Points on a hilly landscape, in no order, each with its height.
A ball rolls from a point to whichever of its 2 nearest points has the largest drop for the distance, and stops where none of them is lower. Distance is the straight distance between rows; heights are no part of it.
q_641 (h 354): [143 148 137 115  93 121 169 147  95 169 112 122 122 136 153 123 174 146
 170 120 146 128 138]
q_341 (h 298): [165 138 122  86  90 143 138 155 133 163 125 127 101 157 121 107 106 163
 171 101 133 115  72]
q_584 (h 199): [104 111 145 114 106 162 129 149 109 125 145  88 177 175 138  97  65 163
 170 105  99 163  67]
q_642 (h 517): [ 87 137 151  97 125 136 186  62  87 172 125 108  74 108 147 120 181 165
 163 123 161 148 158]
q_284 (h 365): [123 144  79 118 123 163 138  72 121 137 106 123 110 135 111 150 117 139
 103 172 165  82 146]
q_45 (h 417): [ 67  95 196 153 150 107 127 125 163 141 144 126  74 148 148 176 202  92
  78 135 169  61 151]
q_528 (h 257): [ 88 134 155  83 133 122 179 150 174  74 146 134  86 141 107 119 115 100
 101 123  96 110 152]
q_605 (h 294): [144 138  80 172 113 147  57 161 159  78 162 184 169 112 133 162 151 153
 163 123 114 135 160]
q_61 (h 76): [194 123  60 172 165 130 111 140 128 125 120 126 182  87 114 148 116 119
 119 163 164  97 126]
q_995 (h 469): [ 99  80 163 165 146 107  99 151 161 151 155 140  93 168 136 199 176 107
  98 151 167  83 117]
q_750 (h 214): [125 120 124 163 105 147  84  98 160 191 120 159 110 101 111 153 157 150
 150 115 160 125 143]
q_654 (h 457): [168 135 165  86 134  93 190 151 110  92 109  89 157 102 156  84 117  93
 128 118 104 145 137]
q_800 (h 288): [132 101 154 135 137 111 129 134  98 212 131 134  97 133 142 152 164 117
 129 113 140 118 106]
q_8 (h 212): [117  71 140 158 144 130 123  76 129 154 126  88 149 143 128 180 116 131
 135 190 206 137 148]
q_108 (h 164): [131 103 190 131 159  72 132 143 137 101 114  90 136 123 109 156 124  61
  67 136 134 140 138]
q_911 (h 289): [119 137 142  95  98 148 162 159 129  74 138  93 161 153 149 104  93 124
 145  99  93 140 133]
q_791 (h 385): [153 159 139 105 135 126 170 157 150 137 120 121 148  72 126  27  95 131
 162  78  84 135  85]
q_125 (h 738): [132 130 187 129 125 119 135  80 167 174  99 131  65 112 189 127 222 137
 132 148 194  69 153]
q_974 (h 306): [143 167  99 139 118 130 119 106 136 155  98 155 122  65  98  58 114 134
 133  83 111 140 126]
q_856 (h 170): [108  66 119 221 159 135  73 126  99 164 129 133 184  89 136 158 181 145
 141 201 163 131 133]
q_615 (h 600): [ 95  92 105 152 154 153 107 117  38 141 171 146 150 153 150 169 157 156
 103 160  85 135 132]
q_274 (h 318): [ 96 127 142 132 130 144 143  68 150 160 105 128  82 119 121 134 146 118
 109 159 186  87 159]
q_900 (h 110): [113 140 135  94 127 130 171 152  88 126 103  98 154 182 122  83  63 127
 104 131 105 120  56]
q_479 (h 586): [111 150 141  76  88 156 163  81  85 123 115 114  86 175 164 120 133 145
 141 111 132 144 139]
q_986 (h 226): [157  93 120 134 134 135 115 110 103 127 147 106 158 155 140 189 123 149
 153 173 158 140 154]
q_818 (h 215): [ 90 109 130 166 137 106 155 144 113 173 102 119 141 134 112 147 151 113
 133 170 184 134 110]
q_673 (h 361): [127 145  79 142  98 163  98 156 139  85 130 130 185 137 127  94  65 149
 151 110 104 159  84]
q_821 (h 267): [167 127 125  97 117 147 104 127 128 146 145 143 105 157 107 130  78 139
 124  94  93 111  81]
q_296 (h 503): [103 141 152 147 148 106 143 108 164 130 120 154  95  51 119 101 169  91
  98 116 109 123 198]
q_844 (h 131): [148  80 126 140 142 135  59 126 108 137 150 139 147 150 122 158  88 148
 147 148 113 176  83]
q_761 (h 346): [117 110 184 109 147  83 168 153 103 181 118 123  88 154 163 157 183  82
 115 118 146 125  93]
q_627 (h 541): [ 71 115 126 156  94 128 105 153 133 108 125 147 126 186 136 161 126 131
 160 148 137 172 111]
q_545 (h 572): [ 97  94 140 116 133 166 135  74  88 166 166 131 100 164 144 185 149 153
 142 124 132 131 158]
q_918 (h 146): [109 129 137 111 154 106 188 160 170  88 152 130 121 131 106 158 146 109
 110 153 136  76 187]
q_340 (h 637): [177 174 101  88 136 144 124  81 117  89 114 130 108 103 145 104 116 106
  86  96 103 101 151]
q_992 (h 200): [151 109 178  92 126  94 141 157 119  80 135  88 139 166 135 160 125  88
  96 120 122 138 139]
q_451 (h 500): [106  87 150 163 128 126  50 141 179 129 166 152 108 166 140 198 154 129
 136 156 153 127 128]
q_389 (h 768): [141 170 125 116  96 111 158 115 180 149  78 129  92 104 138 100 170 154
 168 160 195 108 153]
q_531 (h 177): [154  98 103 182 144 154  62 109 168 164 151 149 143 106 128 176 148 160
 151 163 169 100 139]
q_693 (h 562): [ 70 114  98 166 110 140  92 117 120 147 114 151 134 148 115 156 126 170
 170 174 170 185  97]
q_588 (h 555): [ 87 137 117  91 103 150 164  82 103 169 116 114  86 154 117 127 122 168
 154 126 172 145 125]
q_692 (h 150): [112 172 125  94  95 129 177 141  68 144  85 103 136 157 142  56 110 148
 138 114 113 140  83]
q_375 (h 351): [134 168 143 109 123 117 158 119 162 149  97 141  94  62 113  15 115 152
 167  82  94 164 101]
q_468 (h 195): [112  88 169 132 151  96 132 140 123 139 127 111 138 128 101 138  84  88
 107 127 116 163 108]
q_867 (h 337): [116 153  63 119 130 158 165 121 103  93 130 123 151 140 121 142 115 140
 106 165 135  81 162]
q_262 (h 280): [113 132 151  85 142 111 190 103 122  93  91 101 111 136 116 121 117  93
  87 170 150 121 146]
q_402 (h 394): [140 114  86 156 166 149  76 135 117  81 195 158 179 108 113 139 107 149
 132 106  60 150 138]
q_32 (h 307): [131 144 112 148 115 144 115 118  98 180 127 156 152  95  96  98 120 162
 158  94 104 153 109]
q_741 (h 336): [ 90 134 162  93 119 137 134  91 154 100 130 133  72 137 108 114  91 102
 105 107 100 144 149]
q_226 (h 343): [131 152 104 158 110 132  73 179 148  90 145 151 173 127 119  86  94 119
 120  70  63 143  96]
q_679 (h 277): [108 125  77 186 151 112  75 145 156  58 164 147 163 106 104 157 166 124
  79 134  97 106 173]
q_334 (h 330): [138 137 134  58 150 133 181  68 125 124 102 111  72 132 121 106  85 113
  96 153 130 115 118]
q_74 (h 261): [115 126  71 151 124 141  77 153 105 115 122 167 143 163 137 149 125 147
 112 189 121 116  94]
q_56 (h 381): [126 140 166  70 178 114 185 112 121 147 113 140  77 114 105  84  94 114
  86 134  94 112  92]
q_438 (h 143): [197 131 100 127 113 128  89 105 152 175  92 117 112  98 106 125 108 132
 139 115 171 125  95]
q_122 (h 411): [160 140  69 124 170 161 114 129 141  78 188 150 149 116 110 126  80 129
 106  80  85 106 124]
q_238 (h 608): [125 106  97 150 158 150 101 103  76 131 162 138 144 116 124 163 148 137
  87 136  80 101 166]
q_980 (h 319): [146 138 102 163 101 137  43 160 145 111 149 178 143 137 127 146 129 128
 130  91  87 146 125]
q_905 (h 185): [ 95  81 107 187 158 113 127 157 103 150 128 123 171 124 132 168 152 125
 120 210 161 113 121]
q_254 (h 481): [ 94 148 191  96 103 102 162 142 159 121  86 143  59 139 148  78 137  96
 135 116 117 170  96]
q_651 (h 182): [ 92 152 161 100  96 147 158 130  96 127 116  75 160 155 148  42  81 169
 160  86  99 161  75]
q_441 (h 247): [161 137  78 161 168 104  90 147 153  70 156 135 164  80  98 142 139  98
  78  91 101 117 155]
q_733 (h 265): [109 106 131 104 126 150 152 154 108 102 171 123 139 165 118 143  92 142
 134 121  84 127 123]
q_210 (h 151): [154 141 122 122 104 115 132 173 145  93 148 131 139 172 156 177 175 130
 124 138 137  78 179]
q_664 (h 165): [124 113 178 108 132 103 128 108  97 174 104 109 106 147 121 109 106 107
 122  91 125 175  78]
q_872 (h 213): [108 121 163 102 119 170 104 162 138 102 174 100 164 192 143  93  49 154
 133  89  60 132  50]
q_88 (h 91): [150 134 134 147 129 104 150 164 126 139 121 106 154 129 157 162 183 112
 116 167 164  69 170]
q_249 (h 439): [144 113 200  96 137  93 180 115 129 174 121  98  75 106 149 113 168 141
 190 106 160 174 126]
q_309 (h 520): [118  89 166 149 107 106  88 146 155 121 144 123 123 168 133 183 117 114
 154 126 144 177 128]
q_413 (h 737): [173 154 143 103 143 110 165  91 208 125  91 122  93  85 157 104 152 135
 145 170 193  90 173]
q_848 (h 308): [117 144 120 119 118 154 117  95 184 103 154 148  93 108  93 129  89 117
 140  90 110 132 176]
q_444 (h 459): [133 141 146 127 162 113 146 122 102 160 132 150 102  74 125 100 161  99
  92 105  77 104 150]
q_935 (h 260): [132 149 110 162 110 150  99 101 167 149 127 171 111  76  98 120 128 120
 137  90 122 128 170]
q_504 (h 296): [ 85 159  67 148 117 158 116 130  98 125 123 169 131 144 117 131 120 145
  95 148  98 109 140]
q_611 (h 235): [133  93 156  89 143 120 139 170 145  60 182 104 135 172 107 175  98 119
 106 117  89 126 116]
q_53 (h 116): [179 100  94 149 144 124  68 163 143  98 151 139 174 122 124 146  87 134
 152 140 119 155  93]
q_978 (h 434): [170 131 129 111 158  99 195 182 147  92 117  96 173  94 113 103  97  80
 125 127 130 119 116]
q_788 (h 61): [191 164  98  95 133 118 143 171 188 114 122 152 103  95 116  95 102  97
 127  89 123  89  90]
q_286 (h 206): [163 141  97 167 159 113  98 114 194  95 126 134 143  67 108 132 132  86
  90 113 160  96 176]
q_684 (h 700): [146 143 171 111 127 106 142 109 169 124 107 134  79 111 166 125 185 107
 120 142 151 100 180]
q_172 (h 264): [ 75 113 156 159 124 110 135  98 150 177  97 116  97 128 130 142 164 110
 134 146 213 128 131]
q_177 (h 538): [131 146 138 136 146 103 165 138 182 114 123 142 129  54 105  92 131  90
 147 114 120 140 183]
q_718 (h 448): [ 95 130 129 160 129 116 106 111 106 179  86 142 104 115 121 118 140  97
  71 134 135 115 109]
q_429 (h 386): [132 106  89 138 140 173  80 143  94  77 174 163 193 128 137 123 110 177
 171 142  72 170 117]
q_211 (h 241): [154  98  79 140 139 144  88 141 105 122 133 141 162 152 151 164 128 164
 154 217 156 135 106]
q_850 (h 48): [179 140  90 157 119 121 127 144  98 147  96 106 191 110 148 144 151 133
 136 164 166 109 149]
q_757 (h 589): [ 83  97 134 130 133 140 112 124  62 121 164 135 130 199 164 192 153 144
 131 140 113 160 133]
q_448 (h 193): [128 120 111 157 107 136  92  73 100 167  84  89 137 138 120 155 118 156
 137 172 204 146 112]
q_581 (h 255): [145 107 156 154 120 117  75 106 120 210 115 140  90 106 128 130 149 113
 132  86 137 154 108]
q_168 (h 149): [165 149  95 131 158 115 122 128 174 110 114 148 110  80  99 112 103  81
  88 106 134 105 122]
q_491 (h 476): [147 136 173  89 143 106 182  69 112 168 111 107  58  63 148 100 177 173
 172 137 157 164 141]
q_140 (h 225): [ 65 126 143 127 134 114 172 139 132  83 120 112 135 152 105 152 127  92
  90 173 140 124 174]
q_632 (h 407): [ 98 150 139 125 125 110 160 102  97 157  76 130 101 114 131  88 152 112
 104 136 137 145 131]
q_139 (h 360): [119 177 112 121  96 123 146 123 103  96  79 124 138 123 136  88 137 101
 100 134 116 136 152]
q_114 (h 266): [149 142  66 149 125 144 108 176 161  37 182 139 177 127 134 157 141 137
 142 104 110 119 164]
q_161 (h 315): [ 93 119 127 159 134 102 104 143 151  62 148 110 137 154 116 174 177 118
  66 147 119 103 190]
q_315 (h 402): [129 147 160 107  96  97 155 181 165 145  95 145  88 145 134 114 145  94
 132 127 147 118  94]
q_559 (h 284): [117 116 116 129 132 144 142 117  68 148 143 130 155 153 117 130 106 158
 149 123 103 143 119]
q_12 (h 135): [136 133 177 109 133 109 135 123  89 135  99  99 146 160 123  68  68 104
 103  97  98 153  58]
q_954 (h 357): [ 68 109 167 156 132 104 128 119 156  98 152 113 120 149 145 173 203 116
  80 147 152  77 209]
q_77 (h 321): [ 74 161 118 119  98 144 156 137 102  77 127 128 149 147 139  99 110 115
  99 103  72 136 156]
q_200 (h 217): [157 160  96 129 102 111 120 194 180  45 158 119 149 152 142 156 152 110
 118 109 125  95 160]
q_601 (h 172): [162 134  98 125 108 134  89  87  98 176  99  96 127 125 102 133  97 172
 138 129 169 155  82]
q_29 (h 236): [151 133 143  87 132 156 116 143 147  85 171 122 127 161 126 103  65 124
 102  64  54 104  82]
q_443 (h 611): [100 143 128 103  63 171 110 102 101 120 128 116 113 201 148 122  93 159
 153  96 120 168  97]
q_781 (h 340): [151 140 114 125  91 116 119 187 149 145 118 153 116 165 128 139 130 128
 149 126 138 109  97]
q_784 (h 397): [130 141 175  88 101 112 186 156 107 158 122 107 104 124 156  76 152 148
 181  90 116 158 104]
q_535 (h 424): [151 136 161  92 171 113 181 135  90 146 134 131 129 110 122  75 114 117
 108  95  59 114 119]
q_345 (h 552): [ 93 126 138 125 108 168 139  62 113 171 153 140 103 121 126 161 166 172
 176 102 153 141 181]
q_521 (h 145): [112  71 109 164 170 136  90 110  75 181 146 138 154 124 114 154 121 158
 138 179 126 163  88]
q_703 (h 618): [162 129 127 126 130 137 105  93  87 118 127 110 137 117 142 140 131 107
  91 111 104 124 165]
q_899 (h 316): [146 156 125 110  71 141 162 154 108 102 113 101 164 132 163 104 141 137
 180 101 121 148 158]
q_555 (h 375): [ 94 137  88 144  98 181  81 138 120 110 147 173 179 142 117  93  92 194
 185 117  83 173  93]
q_877 (h 98): [163  95  98 167 149 104 113 164 138 137 123 122 180 109 100 146  96 117
 148 164 157 141 104]
q_21 (h 665): [173 154 138  93 145 123 133  88 157  88 128 124  86  96 148 123 159 107
  92 126 123  81 185]
q_417 (h 409): [130 147 127 127 140 113 170 176 136 121 114 127 164 105 101  69  77 104
 133 106 100 129  96]
q_730 (h 158): [149  77 116 173 154 144  78 111 105 194 148 137 161  91 116 170 149 179
 167 175 167 145 115]
q_258 (h 144): [208 169  87  90 117 123 146 131 156 145  89 129 105  84 127  85 116 128
 148 115 154 108  91]

Call two points neighbours if one is among the 2 nearest of the other. Go from one point of each pair to the other, from neighbour to neighbour, staying as low as possible. Name the highest point that can't be avoided.
q_438 and q_108 => q_284
q_108 and q_918 => q_741
q_900 and q_850 => q_32
q_900 and q_108 => q_468
q_788 and q_438 => q_258

For each start below, name the point where the ball stops.
q_867 => q_438
q_274 => q_850
q_402 => q_850
q_315 => q_900
q_531 => q_850
q_296 => q_918
q_627 => q_788
